Points, in no order, along strands that fork, close into loops and pass close to each other.
Points whose rows are less than 28.9 apart are linked; no others are.
q458: [-11   2  -9   6   5   9   2   2   0 -14  -7   1   3   9   3  -1 -12   1
   4   3   0]
q971: [-14   3   2   9  -7  -1  23  -4  -3  15   1  -8  -8   3 -26   3   3  13
  11   3  -8]
q845: [-13  -5   8   9  10 -11  -1 -15   8  -1  -5 -10   3   6  -2  16 -16  -2
  13   1  -1]
q886: [-10  -2  -8   8  12   9  -6   5   5 -14  -3  -3   4  11   8   2 -21   4
   7  10  -2]
q257: [  6  -5   7 -10 -15  -3  -1  -9  -6   2   8   1  -5  13  -7  -3  17  11
  -3 -11   3]
q929: [ 17  11  -3  -5  12   4   3  22  -5  11   3   4  -3 -15  10 -15  -5   7
   6  23 -10]
q338: [ 11 -12   1  19   0  -4   6 -12  -5 -10   7  15   4   4   4  -3  -1   1
   2  20   1]
q756: [  9  12  -4   0  15   9   1  18  -2   8   6   1  -4 -11  10  -7 -11  15
  15  17 -18]
q517: [ 20   5  -4   1   5  -1  -2  22  -2   8  -1  14   4 -12   8 -12  -3   5
   1  26   6]
q283: [-11  -7   7  -8  -8   7 -12  -6   0  -6  11  -5  -4  14   0   8   7  14
  -4 -16   4]
q323: [12  0 -4 -9 -2  5  1  6  0 -1 -4 16  0 -2  5 -8  8  2 -2  4  7]
q844: [ -2  -1   0  -1  12 -12 -12   3   5  -5  -2  -1   4 -17   8  13 -15 -13
  -6 -16   4]
q117: [ -1  -2  12  -7 -14  -3  -3 -12  -8   2   7 -11  -8  10  -8  -2  12   1
  -1 -16  -2]
q356: [-12  -6  11   0   7  -9   0 -12  11   6   2  -9  -4 -17  -8  20  -4 -15
   4 -17  -3]
q52: [-2 -2 -5  7  3  0  4 -6 -1 -9  1 11  7 -5 20 -5 -3 -2  1 10 -3]
q827: [  6   0   3  -9  -9  -3   4  -1  -7  -7  -5  -2   1   7   1 -13   8 -16
  -6   3   2]
q236: [ -4   6  -7  10  -9  -1   6   0  -5   7  -2  15  10   3   5  -7  16   2
 -13   8   4]
q985: [  5  -6  -4 -11  -6   2  -4   3   4  -9   4  -3  -5  12  -8   0   5 -10
   4 -11  -2]
q129: [ 22   4  -5  -7   5   3   1   7   1   0  -6  14  -1  -8   3 -12  -1   3
   1  13   9]
q696: [ -7  -5   8   0  14  -9  -7  -1  11  -3  -8 -11   2   2  -8  16 -19 -13
  10  -5   5]
q959: [  1  11  -6 -14  10  17 -13  22  -2   5   8 -10  -9  -9   3  -6 -16   1
   5  -3  -8]
q595: [ -1  -6   4 -20  12   8 -17  12   8  -2   0  -5  -8 -12  11  13 -14   4
  -2 -16   7]
q809: [  1 -13   8 -18   5  11 -16   4  12 -10   9  -8  -7  11  -3  10  -5   6
   4 -10   8]
q784: [  0  -1  13  -6   0  -4  -6 -20   2  10   7 -12  -5 -12   4   8   8  -3
 -10 -23   0]
q641: [ -9 -13  10 -15   7   6 -18   9  14  -1   2 -10  -2  14  -5  16  -9  -4
   0 -13   9]
q892: [ 13   1 -10   5 -12   5   4  18  -6  -4  -5  10   2   5 -20   5   7   7
 -17   3  11]
q394: [  6   1   0  27 -15 -10   5   2  -6   2  -2   8  13  -1 -10   5  10   0
 -17  22  11]
q689: [-18   3   1  10  -6   2  16  -8  -5   5  -1 -15  -5   8 -20   4   3   2
   5  -4 -10]
q698: [ -6   6   3  15  -5 -11   8 -15  -3  10   5 -16   5   2  -1  -9  10  -8
   1   2 -15]
q546: [  0   2   5  10  -4 -20   7 -16  -5   7   1  -6  10   5   5 -10  10  -6
  -3  11  -9]
q999: [  6   2   2   0  -4  -9   2  -3  -8 -10  -7  -4   4   4   9 -13  -3 -13
  -2   7   0]
q68: [ -1  -1  -2   3  14 -13 -12   2   3 -10  -1  -4   6 -12  13  11 -23  -8
  -1  -5   0]
q472: [  2   4  -3 -14   5  16 -14  21  -3  -6   4 -11  -7  -1   2  -6 -13  -1
   0 -10   0]
q955: [ -6   0  -3 -11  -1  16 -12  17  -4 -11   0  -6  -6   8   0  -2  -9   2
  -1 -13   3]
q614: [ -1  -2  -5  14   1 -10   7 -11   2  -7  -4   5   3  12  -9   6  -5   8
  14   9  -3]
q207: [-19   4   9  11   0  -4   9 -12  -4   4  -4 -18  -3   6 -17   6  -5  -1
  10  -6  -4]
q948: [ -3   3   0 -10  22  11 -15  10  13   2  -5 -10  -4  -1   1   2 -26  -4
   2  -1   6]
q28: [  8   0 -12  22  -6  -1  -1  12  -2  -6   0  18  10   0  -1   4  -3   7
  -4  20   9]
q686: [ -4  -1  -8  -4  -9  19   2  12  -5  -6   0  14  -2   6  -2  -1  11  10
 -11  -4   3]
q56: [-13   1   1  -3  -2   9 -10   5  -7  -9  -4  -5  -1   3   1   2  -5  -6
  -4 -17   5]
q504: [ -8   9  -5   6  -5  -1   3 -11  -5   3  -4   4   6   4   6  -7   8   2
  -3  -2  -2]
q12: [-8 -2 -6  0 -1 16  2 -3  5 -3 -5 13 -2  8 -4  2  8  9  0 -5  7]
q364: [ -2  -1  -5   5   6  -8   2 -15   7  -6  -1   8   6  -6  18   4  -5  -1
   2   2  -4]
q599: [  9  -4 -11 -11   2  13  -5   8   9  -8   6   2  -6   8  -5  -5   2  -6
   2  -5  -2]
q405: [ 10  -1   0   1   2  -2  -1  26  -3   3  -3  11   7  -6   6 -14   2  -3
  -8  35  10]
q565: [ -3   5   4 -11  -1  -6   2   0  -7   7  -8   2   5 -12  28  -8   2  -3
  -8   3   0]
q469: [  5   7  -5  -9   6   4  -3  19  -5  -1  -3  -1   1 -12  21  -7 -10  -1
   7   5 -10]
q926: [  1  -3   6 -10  -4 -13   3  -9   4   4   0  -6  -5   1  -8   7   2  -9
  15 -12  -7]
q998: [  7   0   2  -7  -2 -12   6 -17   3   2  -6   0  -2  -4  -1   3   4  -7
   8  -6  -3]
q753: [ -2  -1 -10  14  -5   5  13   3   6  -6  -5  12   2   7 -24   9   7   4
  -1   6   2]
q609: [ -6   5   0  22  -5  -6  17  -8  -3  17  10 -16  -1  -2  -9  -9   8   4
   9   8 -19]
q307: [ -4   0   5 -16  -1  -3   3   8  -8   8  -8   8   5  -6  23 -12  10  -2
  -9  12   3]
q671: [ 12   2 -14   9  -4   7   4  14   4  -8  -6  12   1   5 -20   2   1   5
  -4   8   8]
q925: [-14   4   3  -7  -2   5 -11   1  -9  -2  -4  -2   0  -4  13   1  -3   1
  -3 -18   4]
q817: [-17  -4   0  -1   2   3  -1  -7  10   1  -3  -4  -1  12 -10  10   1  -4
   8 -10   1]
q198: [-13   7  -6  11  -3   0   2  -8  -6  -8  -6  -1   4   9   2  -3  -3   1
   1  -3  -1]
q403: [  5   7   5   9  -3  -3   4 -14  -2  19  -1   2   5   1  -4 -14  22   6
  -9   2   2]
q210: [  1  -3  -1   4   4  -1   5   5  -4  -4   0  12   9  -7  27 -11   0  -2
  -3  22  -1]
q608: [  9  -3   2  14  -9 -16   4   2  -2   4  -3  13  12   1  -6  -4  10  -6
  -8  27  12]
q777: [ 15   0  -8  -1  11  -3  -2   2  -1  -6   0   8   1  -6  22  -3 -18  12
   6  16  -6]
q785: [  6   4   1   1   1 -12  -5  -3  -5 -12  -4  -8   3   0   8  -4 -12 -15
   3  -2  -1]
q179: [  2  -4   8 -12  12  -6 -12  -1   9  -3 -10 -12  -5   1 -10  13 -15  -9
   7 -14   7]
q169: [  8   3  -3 -15   0  13  -2  24  -7   3   0   3  -5  -7  14 -10   3   5
   4   3  -6]
q582: [ -4  -2  10  -7   1  -7 -12 -11   4   4   5  -5  -2 -11   4  13   1  -6
 -11 -25   5]
q596: [  4   2   5  10 -13  -1   6  -3  -5  17   3   4   6   3 -15  -7  28   3
 -21   7   6]
q861: [  0 -10  -4  -4 -12   7   6   1   3  -9   9   0  -6  15 -15   5  14  -2
  -2  -9  -5]
q778: [ -7  -4   0  21  -2 -11  11 -16  -2   1   4  -1   1  10 -11   5  -2  12
  13  11  -9]
q200: [ 6  0 -4 -1 -9  2  2  7 -4  3 -2 18  5  1  0 -8 14 -2 -9  8 10]
q639: [  9  -3  -3   8  -7  -8   2  15  -2  -1  -6  11  11   1  -4  -8   7  -6
 -14  30  14]
q663: [ -3   6  -2  -7  23  10 -13  14   8   0  -2  -9  -4 -13   9   4 -28   1
   4   0   1]
q4: [ -7   6   9   8  -5 -11   2 -14  -7   9   3 -18   2  -3  -5  -4   6 -13
   1 -12  -8]
q735: [  5   5   7   7  -4  -2  10 -18  -2  16   0   0   0  -2  -9  -7  19   5
   2  -2  -1]
q123: [ -1   0   6  -2  -9  -4   9  -7  -6   4  -2   0   2   6  -2 -14  19 -14
 -11   6   0]
q646: [  6 -10   4 -20   8  11 -13   2  12 -10   6  -3 -10  -4   5   9  -6   0
  -1 -14   6]
q560: [-12  -9  14  -4   7  -8  -9  -9  10   8   5  -8  -3  -7 -10  20  -1  -9
  -1 -23   3]
q101: [-15  -1  14   1   4  -6   7 -13   4  16   6 -17  -7 -14 -13  11  -4  -7
  12 -12  -5]
q291: [  1  -8   8 -16  -9   2 -13  -2   0  -9  13   0  -3   5  12   5   4  11
  -4 -14   4]
q760: [ -6   2  -1  10 -10   3  19  -7  -7  -2  -1  -4  -3   6 -18  -1  13  -3
  -3  -1  -8]
q539: [  9   1 -12  13   1  -2  -1  12  -3  -7   1  15   7   3   5  -4  -9  14
   4  19   2]
q488: [ -2   2  -1  20  -8  -3  17 -11  -7  -5   0   1   3   6  -8  -5  10  -4
  -3  11  -6]
q76: [  6   1   1  15 -18  -4  10   0  -2  19   5   2   4   0 -25   3  25   2
 -13   5   2]
q386: [  0  -3  -3  17  -4  -1   9  -8  -4 -11   3  10   7   5   5  -6   3  -5
  -3  17  -2]
q174: [ -6   0  13   0 -12  -5   2  -7  -7  13  12 -21  -7  -1 -13  -1  12  -6
   1 -16  -9]
q486: [  3   6  -6 -10  13  10  -5   8   3  -4 -12   1  -4   5   2  -5 -16  12
   9   1   5]
q67: [-11   7   0  -3  -1  -3  -6   1  -8   1  -5   1   6 -11  24  -2  -5  -4
  -2  -7  -1]
q975: [ -2  -5   0  11   6 -10   5 -26   6  -3   4   1   3  -5  11   8  -4   0
   5   3  -8]
q713: [ 4 -1 -8 -9 -6 22  0 27 -6 -4  4  9 -5 -1  3 -6  8 10 -6  2 -1]
q263: [ 10  -2   1 -18  -1   3  -3   1   0  -3  -4   5  -4  -5  13  -4   2  -2
  -3  -8   3]
q695: [  8  -2   8 -14 -11  -5  -4  -8  -5   8   3   6   1   7   4  -8  18   7
 -10  -5   6]
q830: [-15 -12   9  -9   4   2 -11  -4  13   2   4  -6  -2   5  -8  18  -2  -8
   3 -18   4]
q203: [ -7   2  12  -1   0  -3  13 -20   3  16   2 -15 -10 -13  -9   4   2   0
  12 -11  -6]
q116: [  4  -6   4 -19  -7   7  -8   7  -5  -2   6   7  -4  -2  18  -1   6  10
  -4  -9   3]
q624: [  3   2  -6  16 -16  -2  11   2   0   7   0   9   4   2 -26  10  16   6
 -10   3   3]
q112: [  0  -2   5  -9   4 -12 -14   3   0  -1   0  -1   1 -12   9  10  -6 -11
  -9 -22   6]
q118: [  9   5  -9   0   9   1  -2   8  -1  -6  -6   9   2  -1  12  -5 -16  15
  11  12  -1]
q438: [  4   1  -1 -11  14   6  -9   0   9  -7 -11  -5  -4   2  -1   2 -17  -1
   7  -6   7]
q618: [-10   0   3  13   6  -9   5 -23   5   2   2  -7   2  -1   2   8  -3  -1
  10  -2  -8]
q280: [  3   2  -6   3  10  -7 -10   5  -1 -14   0  -5   4  -5  16  -1 -22  -8
   4   0  -5]
q411: [  7   0   6 -18  -6  -8  -3 -12  -1   6  -3   0  -1  -4  14  -2   7   0
  -9 -12   2]
q88: [  9   5  -4 -11  12  -1  -8  15   1   0   1  -8  -4 -23  20  -1 -16 -11
  -2  -3  -6]
q893: [  8   2 -12  -7   9  13  -3   7   9  -8   2   2  -3  -2   4 -10  -7  -9
   3   0  -3]
q487: [ -6  -4   3  25  -6 -11  15 -15  -6   6  13  -6   0   5  -8   1   4   9
  10  14 -15]
q340: [ -2   3  10   4  -2  -2  13 -19  -2  14   2  -9  -8  -5 -12  -4  11   4
  10  -6  -5]
q415: [  9   0  -4   0   3  -9   6 -11   4  -4 -10   9   1   4  -3   1  -4   4
  11   4   1]
q739: [ 10   6 -16   1   1  16  -2  24   3  -2  -2  11  -4   4 -16  -3  -4  13
  -5   7   8]
q184: [-12  -6  -5  -5   6  14   0  -2  14  -2  -8   5  -1  13  -6   8   0   1
   6  -4   4]
q83: [ -2  -4   0   1 -17   5  13  -1  -4  -2   7  -3  -3  11 -16   0  20  -4
 -14  -7  -8]
q206: [  4   8 -17   1  10  19  -1  20   5   0   2   9  -4   0  -5  -7  -8  11
   3  11   1]

A fork is a point with three links, a tip a point with one. Leave the first point through the second and follow the links. Name the first fork or tip that comes.
q76, q596 => q560
q844, q68 => q123
q696, q845 => q52
q827, q999 => q582
q469, q169 => q830
q959, q472 => q307

Name the points in between on the shortest way along the links from the first point to the second, in order.
q117, q291 => q257 q695 q411 q263 q116
q778, q504 => q487 q609 q698 q4 q174 q117 q257 q695 q411 q263 q323 q200 q236
q52, q28 => q364 q975 q618 q845 q696 q179 q438 q486 q118 q539
q827, q713 => q999 q785 q280 q68 q844 q112 q582 q560 q830 q817 q184 q12 q686
q184, q671 => q817 q830 q560 q356 q101 q203 q340 q735 q403 q596 q76 q624 q753
q307, q959 => q565 q67 q925 q56 q955 q472
